Points on a hilly landscape, in no order, each with its height.
From any point a ball takes the steepest step (drop divided by distance) to one of its 4 nearest points. It stops when none of these is lower. Distance is the straight distance between rows; heights are no part of it.
(550) h=144: 129, 120, 152, 132, 110, 79, 100, 142, 159, 82, 119, 173, 141, 148, 131, 113, 104, 118, 176, 134, 132, 76, 100, 167, 124, 99, 137, 116
(196) h=75: 136, 143, 71, 138, 134, 177, 137, 105, 117, 147, 135, 109, 151, 103, 139, 121, 171, 118, 93, 129, 126, 170, 137, 106, 154, 147, 142, 138
(482) h=193: 146, 146, 140, 153, 128, 124, 119, 122, 149, 157, 134, 106, 111, 136, 144, 104, 129, 121, 108, 170, 117, 154, 136, 121, 139, 148, 94, 107
(1641) h=130: 102, 119, 166, 106, 109, 69, 79, 143, 121, 90, 114, 158, 106, 123, 130, 165, 63, 131, 174, 112, 150, 76, 133, 137, 129, 90, 142, 110
(177) h=257: 146, 139, 134, 154, 134, 120, 151, 107, 144, 113, 132, 113, 139, 121, 128, 112, 173, 160, 128, 162, 117, 143, 150, 122, 117, 119, 126, 126
(78) h=152: 125, 123, 137, 97, 138, 166, 149, 130, 120, 153, 138, 125, 121, 142, 130, 126, 91, 122, 97, 116, 107, 136, 130, 114, 146, 131, 113, 150
(617) h=258: 146, 146, 153, 159, 110, 121, 137, 138, 170, 144, 132, 113, 110, 140, 140, 82, 104, 153, 98, 173, 117, 148, 140, 147, 108, 145, 79, 98
(1634) h=176: 88, 118, 135, 138, 144, 124, 120, 159, 108, 104, 107, 152, 130, 140, 91, 129, 112, 124, 177, 78, 134, 90, 116, 146, 104, 91, 131, 132
(1030) h=164: 106, 124, 156, 132, 122, 95, 87, 152, 133, 90, 99, 174, 135, 135, 114, 130, 93, 124, 182, 102, 132, 72, 117, 156, 118, 98, 145, 125
(862) h=158: 142, 124, 115, 146, 128, 163, 103, 92, 143, 171, 135, 101, 138, 124, 113, 133, 141, 92, 95, 162, 132, 182, 126, 95, 165, 188, 135, 105
(1012) h=280: 150, 124, 112, 123, 135, 108, 93, 131, 134, 152, 143, 115, 118, 124, 152, 120, 130, 90, 121, 142, 122, 133, 114, 124, 156, 144, 117, 114
(63) h=583: 146, 139, 90, 138, 137, 112, 98, 134, 116, 124, 123, 120, 131, 90, 143, 140, 174, 113, 130, 118, 138, 145, 118, 117, 127, 135, 155, 122
(1130) h=52: 126, 156, 70, 139, 137, 128, 125, 139, 118, 117, 132, 129, 144, 82, 129, 122, 198, 121, 116, 136, 130, 138, 120, 136, 124, 145, 164, 140
(263) h=186: 118, 96, 117, 83, 140, 167, 115, 129, 132, 171, 165, 110, 150, 147, 90, 137, 103, 88, 93, 105, 139, 166, 129, 100, 149, 173, 136, 131
(1618) h=170: 130, 139, 176, 126, 107, 154, 158, 127, 153, 141, 115, 143, 104, 137, 134, 117, 65, 186, 93, 134, 101, 132, 149, 136, 118, 123, 93, 137
(232) h=404: 129, 123, 122, 72, 135, 132, 71, 148, 99, 158, 126, 125, 116, 122, 133, 174, 128, 45, 169, 75, 145, 145, 119, 139, 127, 175, 153, 151
(1579) h=133: 114, 118, 142, 85, 128, 136, 123, 134, 108, 130, 125, 144, 122, 114, 139, 148, 91, 122, 115, 90, 122, 104, 113, 122, 132, 116, 131, 143
(295) h=370: 131, 150, 77, 142, 113, 120, 76, 103, 137, 139, 136, 128, 133, 92, 147, 120, 179, 91, 91, 174, 127, 140, 133, 133, 163, 171, 148, 123
(1051) h=270: 135, 123, 130, 132, 140, 89, 110, 152, 130, 115, 133, 128, 131, 120, 130, 120, 130, 117, 159, 123, 131, 104, 95, 140, 116, 110, 129, 121
(101) h=469: 143, 151, 111, 153, 121, 108, 106, 107, 145, 122, 136, 120, 129, 106, 145, 113, 184, 122, 108, 175, 120, 136, 146, 128, 144, 143, 138, 126
(1224) h=122: 117, 121, 177, 96, 111, 85, 134, 104, 122, 126, 137, 136, 81, 133, 135, 164, 58, 149, 130, 124, 121, 93, 142, 125, 154, 98, 119, 122
(271) h=246: 142, 132, 143, 142, 141, 105, 142, 125, 141, 127, 140, 114, 131, 138, 128, 109, 142, 145, 138, 152, 117, 130, 124, 126, 119, 104, 112, 129
(1230) h=129: 141, 134, 131, 145, 143, 142, 144, 121, 139, 150, 133, 99, 125, 132, 140, 115, 136, 141, 116, 149, 115, 159, 143, 108, 130, 122, 99, 128
(771) h=106: 119, 120, 156, 84, 124, 130, 133, 115, 115, 126, 126, 145, 113, 125, 140, 156, 80, 134, 106, 102, 113, 107, 132, 108, 147, 119, 132, 138
(446) h=108: 111, 118, 176, 99, 113, 104, 160, 96, 111, 127, 136, 126, 79, 134, 126, 165, 58, 156, 120, 110, 116, 100, 145, 114, 150, 96, 118, 127
(627) h=498: 119, 150, 82, 143, 138, 123, 150, 133, 121, 101, 135, 131, 153, 97, 118, 120, 203, 136, 125, 145, 126, 124, 122, 142, 119, 144, 162, 141
(1393) h=44: 97, 129, 137, 99, 143, 143, 103, 156, 89, 132, 112, 137, 114, 113, 117, 159, 116, 90, 157, 68, 153, 110, 113, 135, 106, 107, 141, 150
(642) h=230: 151, 139, 152, 129, 122, 95, 106, 134, 159, 132, 148, 128, 116, 138, 150, 100, 127, 112, 129, 160, 111, 118, 119, 153, 134, 112, 108, 120
(1518) h=154: 94, 128, 152, 104, 129, 127, 99, 146, 102, 111, 107, 154, 116, 104, 117, 162, 92, 119, 151, 77, 143, 88, 122, 131, 110, 94, 146, 135
(528) h=294: 130, 124, 162, 139, 111, 163, 187, 135, 145, 134, 126, 130, 119, 147, 113, 105, 84, 201, 114, 137, 114, 139, 147, 150, 85, 96, 84, 148
(432) h=419: 137, 125, 122, 155, 143, 97, 142, 118, 135, 104, 129, 121, 148, 124, 127, 124, 166, 148, 149, 137, 127, 124, 118, 123, 119, 113, 139, 120
(1255) h=197: 117, 109, 114, 124, 148, 139, 144, 150, 97, 127, 132, 109, 131, 123, 125, 135, 126, 136, 135, 96, 143, 127, 102, 116, 114, 93, 115, 142
(351) h=96: 136, 132, 133, 149, 137, 167, 164, 132, 135, 153, 128, 95, 121, 140, 135, 116, 109, 157, 106, 144, 113, 169, 149, 112, 122, 130, 84, 131
(1215) h=157: 116, 120, 147, 91, 125, 122, 104, 140, 110, 121, 117, 150, 119, 105, 139, 152, 93, 123, 134, 89, 132, 95, 108, 131, 121, 110, 138, 137
(1585) h=85: 161, 122, 153, 153, 115, 126, 187, 130, 158, 125, 117, 120, 129, 158, 103, 89, 114, 197, 132, 169, 122, 136, 151, 154, 71, 120, 87, 110
(1616) h=314: 132, 119, 124, 112, 143, 112, 118, 150, 119, 131, 129, 124, 123, 114, 136, 125, 120, 114, 139, 108, 127, 111, 95, 129, 124, 111, 121, 136
(1528) h=136: 91, 130, 163, 111, 126, 103, 77, 143, 107, 102, 103, 166, 109, 113, 118, 170, 80, 120, 177, 88, 149, 79, 139, 133, 120, 93, 150, 124
(1014) h=138: 132, 134, 177, 119, 121, 133, 148, 125, 149, 135, 131, 144, 120, 141, 126, 112, 97, 164, 122, 137, 107, 114, 130, 143, 115, 96, 104, 147
(1141) h=165: 112, 95, 112, 86, 132, 182, 156, 144, 82, 149, 152, 112, 139, 151, 118, 146, 92, 115, 92, 80, 130, 149, 133, 106, 143, 140, 130, 152
(1444) h=194: 112, 99, 105, 85, 133, 169, 137, 156, 73, 147, 135, 110, 129, 140, 126, 158, 112, 101, 116, 67, 143, 148, 115, 115, 126, 143, 135, 144
(562) h=201: 128, 134, 168, 112, 123, 167, 128, 127, 151, 157, 127, 140, 117, 146, 108, 126, 69, 121, 76, 136, 111, 147, 140, 107, 150, 167, 123, 131
(239) h=312: 117, 128, 106, 169, 127, 81, 147, 104, 130, 95, 90, 147, 144, 156, 133, 111, 161, 152, 198, 130, 141, 82, 125, 143, 117, 126, 130, 95
(213) h=289: 137, 113, 123, 75, 128, 127, 86, 148, 120, 144, 127, 139, 126, 119, 143, 144, 103, 76, 121, 92, 128, 124, 113, 130, 141, 168, 139, 130
(775) h=187: 118, 115, 121, 79, 134, 144, 120, 147, 98, 140, 121, 131, 123, 118, 136, 152, 107, 95, 122, 75, 133, 123, 108, 124, 124, 139, 133, 141
(1589) h=531: 116, 138, 104, 162, 128, 112, 164, 101, 133, 88, 107, 148, 159, 130, 125, 114, 185, 157, 165, 143, 133, 100, 127, 141, 118, 136, 152, 117
(337) h=569: 126, 141, 94, 153, 145, 127, 135, 133, 114, 101, 116, 122, 151, 97, 123, 134, 180, 137, 138, 111, 142, 137, 118, 119, 115, 118, 164, 132
(887) h=676: 132, 148, 99, 148, 125, 96, 123, 124, 136, 93, 129, 144, 145, 101, 133, 122, 198, 133, 131, 162, 125, 114, 123, 147, 129, 148, 164, 127
(929) h=107: 133, 122, 130, 142, 144, 174, 170, 135, 120, 150, 136, 95, 126, 146, 136, 125, 114, 152, 109, 135, 116, 161, 144, 108, 127, 108, 91, 145
(1637) h=175: 135, 156, 118, 169, 105, 151, 102, 93, 151, 153, 120, 109, 123, 111, 135, 116, 157, 109, 84, 192, 131, 165, 139, 122, 156, 188, 126, 106
(215) h=495: 127, 156, 82, 141, 124, 118, 106, 116, 133, 129, 138, 128, 134, 88, 140, 113, 195, 116, 97, 169, 121, 135, 138, 135, 144, 153, 149, 137
(893) h=243: 142, 104, 105, 94, 138, 126, 90, 139, 126, 162, 139, 115, 126, 128, 133, 135, 119, 74, 121, 106, 127, 145, 111, 115, 148, 174, 132, 119
(1319) h=311: 162, 138, 160, 153, 102, 97, 140, 137, 177, 121, 130, 121, 107, 159, 128, 77, 123, 158, 115, 187, 126, 133, 146, 171, 91, 133, 93, 87
(1570) h=110: 104, 110, 138, 125, 136, 136, 157, 138, 114, 115, 140, 135, 137, 137, 110, 119, 110, 155, 139, 106, 126, 106, 109, 130, 112, 77, 113, 149
(555) h=224: 118, 162, 73, 146, 133, 170, 151, 120, 131, 149, 146, 109, 140, 96, 124, 104, 192, 126, 91, 171, 124, 159, 154, 128, 139, 159, 126, 154
(1192) h=202: 145, 139, 109, 147, 141, 151, 144, 112, 130, 132, 133, 104, 139, 113, 144, 119, 161, 143, 110, 138, 123, 163, 144, 101, 136, 120, 120, 137
(812) h=320: 142, 149, 100, 147, 131, 136, 127, 105, 135, 134, 137, 115, 138, 101, 142, 113, 178, 130, 102, 155, 121, 151, 145, 114, 145, 140, 133, 132
(611) h=149: 105, 114, 163, 126, 124, 147, 169, 123, 129, 117, 136, 149, 130, 147, 107, 117, 99, 175, 131, 119, 117, 108, 127, 137, 111, 71, 110, 157
(675) h=673: 121, 147, 98, 159, 117, 84, 114, 127, 137, 78, 113, 155, 142, 114, 138, 134, 194, 126, 160, 163, 132, 98, 117, 159, 127, 158, 171, 110
(1510) h=591: 138, 139, 88, 139, 147, 150, 103, 138, 94, 132, 108, 121, 132, 97, 137, 163, 180, 104, 140, 85, 157, 159, 116, 116, 118, 127, 167, 138
(353) h=660: 151, 132, 85, 137, 129, 100, 72, 129, 124, 133, 126, 118, 123, 94, 155, 140, 163, 92, 125, 133, 135, 144, 121, 121, 147, 156, 147, 112
(506) h=127: 98, 117, 164, 100, 109, 71, 112, 125, 112, 105, 124, 145, 93, 122, 125, 168, 54, 143, 157, 107, 141, 73, 132, 129, 135, 87, 132, 112
(1427) h=135: 119, 123, 140, 115, 131, 194, 173, 136, 116, 154, 137, 115, 120, 152, 123, 130, 83, 142, 90, 121, 109, 150, 142, 118, 138, 127, 102, 156
(1566) h=153: 116, 116, 144, 122, 135, 108, 124, 143, 130, 109, 128, 146, 136, 124, 114, 120, 112, 138, 151, 107, 127, 89, 100, 141, 113, 94, 126, 135
(992) h=124: 155, 128, 151, 161, 118, 130, 185, 106, 151, 108, 114, 117, 134, 154, 109, 106, 152, 187, 147, 172, 129, 137, 161, 142, 87, 124, 107, 111
(1035) h=708: 148, 150, 74, 135, 118, 104, 54, 135, 115, 130, 119, 134, 118, 84, 155, 152, 180, 74, 131, 138, 143, 149, 126, 138, 138, 165, 168, 115
(860) h=173: 112, 96, 115, 71, 127, 167, 135, 136, 102, 149, 150, 123, 141, 144, 108, 146, 91, 98, 90, 78, 130, 147, 132, 108, 142, 161, 143, 142
(1505) h=97: 132, 159, 95, 168, 115, 207, 163, 112, 145, 147, 124, 98, 147, 104, 130, 109, 150, 142, 84, 159, 126, 181, 166, 110, 137, 160, 112, 134
(948) h=196: 128, 155, 109, 167, 103, 181, 126, 93, 148, 157, 121, 106, 135, 98, 113, 113, 154, 115, 74, 190, 133, 179, 131, 117, 150, 206, 127, 113
(1003) h=242: 113, 115, 123, 160, 136, 88, 149, 121, 131, 101, 105, 146, 147, 164, 112, 101, 133, 144, 196, 120, 132, 86, 112, 147, 110, 110, 119, 108
(285) h=166: 89, 117, 147, 102, 119, 134, 126, 131, 96, 105, 118, 150, 116, 111, 122, 162, 84, 143, 130, 75, 137, 91, 124, 119, 119, 88, 140, 134
(787) h=171: 139, 121, 169, 144, 122, 113, 170, 115, 150, 122, 125, 148, 133, 170, 100, 96, 117, 166, 154, 149, 118, 109, 126, 156, 93, 97, 103, 131
(1506) h=554: 122, 155, 69, 136, 126, 97, 97, 148, 118, 112, 135, 137, 135, 89, 126, 127, 206, 105, 116, 166, 127, 122, 121, 156, 124, 163, 167, 134
(1268) h=151: 139, 119, 113, 142, 136, 188, 128, 101, 139, 167, 133, 95, 148, 135, 109, 134, 133, 106, 95, 148, 132, 193, 137, 83, 156, 176, 130, 114
(1315) h=420: 136, 125, 130, 160, 121, 82, 155, 96, 146, 100, 115, 140, 143, 162, 127, 112, 167, 149, 180, 163, 135, 93, 128, 145, 120, 126, 129, 104
(688) h=125: 139, 126, 96, 153, 131, 218, 153, 108, 121, 158, 135, 95, 162, 134, 127, 133, 139, 123, 90, 133, 134, 195, 154, 87, 160, 155, 130, 134
(645) h=182: 112, 106, 136, 80, 127, 179, 140, 121, 122, 153, 154, 129, 138, 147, 93, 142, 76, 106, 76, 101, 125, 153, 152, 100, 153, 156, 142, 148
(355) h=50: 120, 124, 115, 164, 143, 91, 137, 131, 123, 95, 109, 129, 146, 133, 115, 127, 156, 141, 180, 117, 137, 112, 112, 131, 112, 117, 144, 109
(1332) h=331: 137, 107, 90, 102, 144, 137, 95, 143, 106, 157, 124, 106, 126, 122, 137, 156, 141, 84, 133, 82, 143, 160, 112, 110, 133, 168, 137, 125
(494) h=443: 135, 148, 82, 143, 136, 143, 141, 122, 120, 115, 135, 115, 150, 93, 136, 119, 185, 137, 110, 130, 128, 149, 131, 118, 130, 126, 149, 143
(1539) h=599: 137, 152, 83, 142, 117, 96, 87, 126, 133, 110, 136, 133, 135, 90, 147, 122, 192, 109, 105, 169, 124, 125, 133, 140, 143, 154, 157, 127
(561) h=388: 144, 127, 137, 147, 102, 63, 137, 107, 167, 90, 126, 149, 121, 181, 141, 105, 153, 116, 179, 185, 137, 89, 119, 175, 123, 119, 122, 90
(1120) h=223: 129, 129, 140, 106, 131, 105, 83, 160, 118, 118, 123, 147, 120, 104, 137, 139, 106, 99, 158, 106, 139, 95, 100, 147, 117, 117, 136, 135
(625) h=184: 130, 122, 142, 145, 111, 75, 137, 121, 155, 97, 119, 163, 143, 174, 127, 94, 119, 125, 187, 143, 131, 77, 104, 168, 120, 106, 123, 108
(1545) h=188: 123, 117, 168, 87, 121, 131, 137, 103, 122, 139, 140, 132, 103, 144, 105, 160, 54, 121, 84, 112, 116, 138, 169, 92, 162, 149, 145, 124
(404) h=653: 121, 129, 110, 151, 162, 131, 110, 153, 98, 119, 111, 118, 129, 115, 117, 157, 158, 113, 165, 86, 158, 142, 109, 113, 110, 104, 150, 134
(238) h=474: 143, 132, 112, 133, 144, 93, 81, 159, 114, 126, 123, 119, 115, 103, 139, 146, 145, 94, 164, 117, 144, 124, 99, 137, 121, 124, 140, 124
(1060) h=47: 127, 132, 182, 99, 113, 132, 142, 109, 137, 136, 120, 138, 91, 142, 136, 151, 68, 161, 99, 124, 104, 118, 155, 117, 149, 120, 118, 135
(313) h=524: 138, 140, 68, 133, 139, 153, 119, 130, 107, 129, 122, 113, 144, 87, 140, 138, 178, 120, 114, 101, 142, 161, 122, 113, 128, 138, 158, 135
(706) h=159: 130, 124, 151, 114, 124, 96, 91, 151, 140, 106, 127, 153, 131, 118, 140, 127, 104, 118, 151, 119, 132, 87, 98, 153, 125, 102, 135, 129
(879) h=80: 138, 121, 116, 128, 150, 158, 145, 123, 125, 159, 137, 100, 127, 139, 138, 123, 126, 122, 109, 131, 116, 162, 131, 98, 146, 137, 104, 129
(455) h=342: 128, 157, 92, 147, 132, 146, 155, 118, 136, 120, 145, 119, 143, 104, 122, 103, 199, 143, 103, 168, 119, 144, 151, 137, 126, 143, 136, 151
(1428) h=162: 142, 114, 98, 120, 149, 138, 116, 119, 125, 158, 135, 105, 128, 127, 143, 131, 138, 99, 110, 122, 124, 157, 119, 97, 155, 154, 122, 119
(831) h=614: 124, 141, 108, 158, 119, 93, 145, 105, 140, 86, 112, 152, 149, 130, 135, 122, 193, 149, 163, 157, 131, 93, 124, 146, 121, 146, 158, 112
(106) h=241: 154, 141, 174, 141, 91, 116, 135, 140, 180, 132, 124, 144, 111, 145, 143, 79, 88, 172, 95, 165, 117, 127, 140, 166, 100, 129, 89, 101
(1442) h=79: 141, 147, 121, 166, 123, 172, 159, 117, 151, 139, 118, 95, 133, 114, 138, 109, 140, 163, 95, 161, 123, 179, 165, 107, 119, 149, 95, 118
(356) h=156: 107, 105, 120, 87, 133, 165, 147, 146, 84, 137, 134, 126, 123, 129, 130, 148, 101, 125, 110, 78, 134, 125, 109, 118, 126, 112, 127, 148
(294) h=585: 144, 134, 112, 147, 130, 73, 81, 159, 135, 99, 128, 127, 118, 114, 142, 136, 146, 94, 171, 143, 141, 117, 101, 152, 124, 124, 147, 109
(1359) h=126: 137, 155, 120, 161, 119, 152, 125, 105, 148, 151, 122, 102, 124, 112, 139, 108, 153, 129, 92, 172, 124, 169, 149, 108, 145, 162, 113, 111
(956) h=573: 142, 134, 106, 150, 138, 99, 116, 130, 126, 109, 126, 120, 137, 100, 139, 129, 175, 129, 137, 131, 132, 133, 118, 120, 126, 118, 148, 120
(364) h=401: 123, 131, 110, 164, 117, 102, 169, 80, 140, 101, 93, 155, 148, 159, 137, 105, 178, 169, 184, 154, 145, 79, 143, 141, 115, 127, 127, 104
(1158) h=134: 127, 114, 148, 73, 116, 113, 104, 126, 109, 124, 120, 147, 114, 118, 147, 166, 78, 104, 120, 92, 124, 106, 129, 114, 143, 143, 147, 125
(516) h=208: 126, 114, 145, 151, 121, 88, 158, 109, 144, 111, 117, 156, 145, 175, 111, 91, 125, 144, 183, 141, 129, 84, 115, 153, 111, 104, 115, 114
(279) h=181: 126, 96, 100, 102, 149, 171, 140, 133, 109, 162, 148, 100, 141, 153, 121, 139, 114, 106, 101, 100, 132, 167, 130, 96, 151, 154, 123, 133
(745) h=98: 146, 127, 180, 125, 103, 92, 116, 125, 171, 105, 136, 165, 130, 155, 136, 107, 108, 137, 142, 157, 118, 97, 120, 165, 124, 91, 120, 124
(323) h=192: 122, 97, 114, 113, 144, 197, 144, 130, 121, 171, 161, 96, 150, 161, 93, 138, 104, 109, 90, 118, 140, 184, 142, 85, 152, 163, 131, 134
(383) h=363: 127, 136, 113, 165, 139, 89, 121, 134, 128, 91, 104, 132, 143, 120, 122, 134, 172, 132, 178, 125, 139, 110, 112, 134, 117, 131, 158, 108
(365) h=119: 121, 122, 168, 103, 117, 106, 113, 124, 138, 116, 127, 154, 121, 125, 137, 138, 88, 149, 130, 119, 118, 88, 119, 132, 134, 91, 127, 137
(56) h=115: 125, 132, 152, 131, 127, 176, 174, 137, 137, 151, 130, 116, 114, 145, 127, 114, 84, 165, 98, 133, 107, 152, 141, 128, 120, 118, 85, 148
(892) h=455: 148, 137, 105, 144, 135, 108, 109, 120, 130, 129, 134, 111, 131, 104, 152, 123, 164, 118, 119, 143, 124, 141, 126, 110, 141, 132, 135, 120
(1010) h=279: 127, 119, 119, 71, 131, 139, 92, 154, 99, 152, 124, 123, 121, 121, 130, 161, 114, 69, 140, 72, 138, 136, 115, 131, 123, 171, 142, 141
(803) h=189: 120, 121, 156, 82, 120, 164, 108, 113, 149, 164, 155, 132, 134, 136, 83, 141, 75, 98, 75, 121, 133, 153, 146, 99, 152, 169, 148, 132
(465) h=155: 87, 112, 161, 114, 106, 145, 166, 103, 99, 107, 138, 143, 106, 130, 118, 157, 75, 181, 120, 96, 126, 100, 145, 106, 137, 67, 125, 139
(352) h=128: 121, 111, 138, 73, 126, 141, 123, 126, 110, 135, 125, 144, 127, 124, 135, 156, 84, 109, 102, 86, 118, 121, 129, 112, 143, 141, 140, 139
(251) h=277: 145, 138, 160, 140, 116, 137, 162, 138, 162, 143, 129, 122, 115, 143, 129, 88, 93, 179, 107, 152, 109, 139, 142, 148, 92, 124, 79, 124
(916) h=185: 139, 144, 171, 114, 121, 136, 123, 132, 153, 150, 127, 142, 112, 140, 146, 109, 92, 132, 99, 142, 104, 124, 132, 137, 141, 127, 106, 135
(1027) h=225: 119, 113, 130, 142, 149, 105, 146, 136, 122, 113, 126, 125, 140, 138, 112, 115, 133, 143, 160, 117, 131, 110, 101, 131, 111, 96, 122, 127
(695) h=131: 141, 124, 151, 152, 133, 134, 183, 120, 141, 126, 132, 111, 133, 156, 108, 110, 133, 176, 144, 154, 120, 145, 145, 135, 93, 95, 97, 136
(1478) h=147: 134, 152, 93, 151, 130, 181, 156, 111, 132, 135, 136, 108, 148, 104, 135, 109, 175, 139, 96, 148, 123, 162, 158, 112, 143, 135, 124, 149
(572) h=172: 133, 119, 128, 133, 150, 121, 145, 131, 127, 131, 140, 112, 130, 130, 129, 120, 132, 141, 136, 128, 121, 130, 116, 120, 123, 96, 112, 138
(638) h=150: 110, 110, 132, 96, 122, 191, 178, 132, 87, 141, 151, 125, 126, 147, 126, 143, 82, 140, 88, 97, 115, 134, 141, 110, 146, 114, 121, 162
(1561) h=195: 83, 121, 128, 113, 143, 157, 124, 163, 74, 127, 119, 129, 119, 124, 111, 154, 120, 109, 150, 66, 160, 114, 112, 131, 104, 95, 131, 144
(136) h=132: 79, 111, 156, 117, 115, 98, 114, 127, 105, 93, 109, 158, 107, 124, 102, 159, 74, 160, 161, 82, 136, 77, 142, 119, 120, 75, 135, 113
(421) h=380: 152, 132, 122, 138, 132, 87, 104, 133, 141, 131, 145, 113, 119, 123, 151, 116, 147, 111, 130, 153, 123, 128, 118, 133, 142, 123, 118, 116
(678) h=174: 102, 113, 140, 140, 118, 96, 125, 135, 134, 96, 96, 178, 143, 160, 107, 107, 103, 140, 186, 100, 123, 69, 117, 156, 114, 102, 129, 120
(99) h=572: 123, 121, 105, 113, 151, 153, 99, 139, 76, 151, 116, 106, 123, 127, 134, 185, 164, 81, 160, 65, 166, 162, 116, 111, 122, 129, 150, 151
(1431) h=560: 135, 131, 112, 158, 112, 59, 107, 127, 147, 75, 126, 138, 129, 143, 141, 129, 163, 110, 180, 167, 140, 101, 111, 162, 131, 134, 147, 91
(34) h=183: 104, 99, 121, 75, 127, 185, 126, 126, 123, 168, 176, 111, 154, 148, 80, 143, 86, 100, 76, 94, 145, 167, 145, 99, 147, 163, 147, 145
(1269) h=426: 129, 136, 133, 88, 134, 125, 70, 157, 100, 144, 117, 140, 109, 110, 141, 160, 118, 62, 168, 91, 150, 117, 108, 144, 122, 142, 144, 148
(1208) h=105: 117, 122, 184, 112, 112, 112, 135, 109, 140, 120, 125, 152, 111, 135, 129, 139, 86, 173, 125, 128, 115, 98, 136, 127, 131, 85, 119, 140
(545) h=261: 126, 156, 86, 147, 121, 149, 108, 96, 136, 155, 136, 119, 135, 95, 135, 110, 179, 102, 87, 174, 124, 152, 138, 124, 160, 177, 139, 131
(682) h=180: 104, 118, 137, 141, 139, 101, 123, 148, 128, 101, 106, 156, 140, 143, 104, 116, 110, 132, 181, 99, 128, 80, 105, 152, 109, 101, 129, 122
(79) h=459: 153, 139, 149, 154, 112, 82, 121, 120, 170, 108, 140, 118, 110, 154, 139, 104, 159, 126, 132, 196, 126, 129, 148, 162, 122, 126, 118, 100
(1456) h=160: 118, 123, 159, 98, 120, 177, 164, 114, 118, 140, 133, 134, 111, 146, 118, 148, 64, 144, 80, 109, 105, 138, 158, 105, 149, 133, 129, 146
(585) h=276: 120, 112, 105, 110, 150, 150, 123, 158, 84, 142, 122, 108, 122, 123, 133, 158, 136, 111, 138, 74, 152, 143, 103, 111, 116, 120, 128, 139
(1593) h=315: 149, 150, 146, 165, 109, 99, 112, 122, 166, 127, 131, 106, 106, 138, 144, 97, 149, 134, 107, 193, 125, 146, 156, 149, 123, 142, 100, 93
(1569) h=148: 80, 108, 145, 120, 123, 132, 140, 134, 110, 96, 119, 161, 135, 133, 97, 128, 96, 163, 146, 83, 128, 86, 122, 131, 113, 77, 130, 138
(1282) h=140: 132, 121, 141, 90, 134, 140, 125, 127, 128, 150, 137, 139, 121, 128, 140, 129, 94, 106, 103, 113, 110, 121, 118, 123, 150, 137, 121, 138
(757) h=143: 127, 108, 143, 71, 123, 133, 107, 119, 126, 140, 138, 144, 130, 130, 124, 155, 77, 93, 96, 99, 120, 128, 144, 105, 154, 164, 148, 130
(189) h=161: 123, 104, 105, 108, 147, 158, 146, 142, 93, 144, 137, 105, 131, 134, 138, 143, 118, 125, 115, 96, 134, 145, 110, 105, 133, 114, 113, 142
(1546) h=332: 145, 129, 139, 161, 120, 102, 170, 86, 148, 102, 110, 139, 140, 159, 125, 109, 174, 166, 169, 173, 134, 104, 144, 144, 110, 129, 128, 107
(691) h=228: 151, 140, 163, 145, 124, 109, 144, 129, 155, 135, 137, 120, 116, 150, 129, 96, 128, 151, 131, 166, 115, 132, 137, 151, 106, 112, 99, 121
(664) h=527: 137, 143, 118, 153, 126, 110, 147, 108, 145, 98, 133, 135, 145, 118, 129, 113, 197, 152, 132, 166, 119, 115, 142, 139, 123, 140, 151, 129
(1492) h=316: 135, 121, 134, 149, 136, 83, 141, 127, 139, 109, 132, 131, 141, 145, 120, 110, 144, 137, 166, 142, 126, 104, 107, 141, 116, 107, 128, 114
(480) h=232: 138, 143, 151, 146, 118, 146, 140, 135, 161, 162, 126, 114, 111, 138, 133, 93, 91, 137, 92, 162, 111, 154, 130, 128, 124, 161, 81, 104
(1155) h=121: 139, 124, 126, 128, 139, 151, 120, 119, 141, 174, 138, 104, 123, 141, 123, 118, 114, 95, 104, 150, 116, 160, 124, 102, 157, 172, 111, 116
(1097) h=41: 152, 142, 140, 166, 122, 141, 161, 120, 157, 125, 123, 102, 128, 124, 127, 103, 148, 178, 114, 171, 123, 160, 170, 126, 97, 134, 97, 115
(1303) h=190: 146, 144, 188, 127, 100, 121, 129, 131, 173, 135, 121, 151, 107, 145, 143, 105, 85, 168, 105, 152, 109, 121, 139, 154, 117, 115, 98, 124
(1380) h=615: 150, 140, 96, 132, 141, 111, 70, 146, 108, 135, 116, 123, 113, 93, 145, 165, 169, 85, 158, 107, 151, 148, 111, 126, 123, 138, 156, 125
(124) h=112: 112, 105, 123, 113, 140, 164, 167, 141, 96, 138, 145, 112, 130, 139, 133, 132, 109, 146, 114, 103, 128, 132, 115, 116, 129, 94, 105, 155
(265) h=485: 133, 125, 106, 109, 147, 128, 84, 150, 94, 156, 116, 113, 112, 115, 137, 173, 150, 73, 165, 83, 154, 149, 111, 122, 120, 142, 143, 136
(1294) h=667: 140, 156, 80, 142, 120, 98, 78, 140, 119, 108, 124, 139, 128, 80, 144, 138, 192, 96, 124, 150, 137, 130, 121, 144, 132, 153, 173, 123
(66) h=49: 118, 121, 144, 107, 136, 136, 145, 132, 123, 134, 137, 133, 125, 128, 131, 125, 104, 141, 120, 111, 115, 112, 113, 126, 127, 94, 114, 152
(186) h=168: 139, 126, 155, 142, 137, 118, 164, 125, 144, 128, 137, 121, 130, 151, 116, 106, 130, 159, 144, 150, 117, 130, 130, 140, 105, 97, 100, 134
(1052) h=120: 133, 111, 114, 140, 140, 200, 168, 131, 110, 161, 140, 89, 140, 160, 130, 137, 109, 135, 99, 128, 125, 180, 149, 93, 150, 136, 105, 139
(1253) h=271: 117, 128, 133, 133, 150, 103, 92, 163, 117, 114, 114, 136, 120, 121, 111, 134, 126, 101, 180, 98, 144, 101, 98, 146, 109, 108, 140, 128
(272) h=558: 150, 139, 122, 154, 122, 78, 105, 119, 150, 105, 142, 117, 127, 123, 147, 117, 176, 123, 129, 174, 124, 126, 136, 136, 138, 129, 136, 111
(777) h=123: 127, 117, 163, 124, 115, 92, 120, 128, 152, 103, 127, 167, 140, 141, 123, 113, 104, 141, 157, 131, 123, 80, 113, 154, 121, 90, 128, 128

Where does a ball stop that starts at each point below?
(1528) -> (1060)
(1035) -> (879)
(295) -> (1097)
(831) -> (355)
(1269) -> (745)
(353) -> (879)
(101) -> (879)
(99) -> (66)
(1319) -> (1585)
(215) -> (879)
(251) -> (1585)
(232) -> (771)
(404) -> (66)
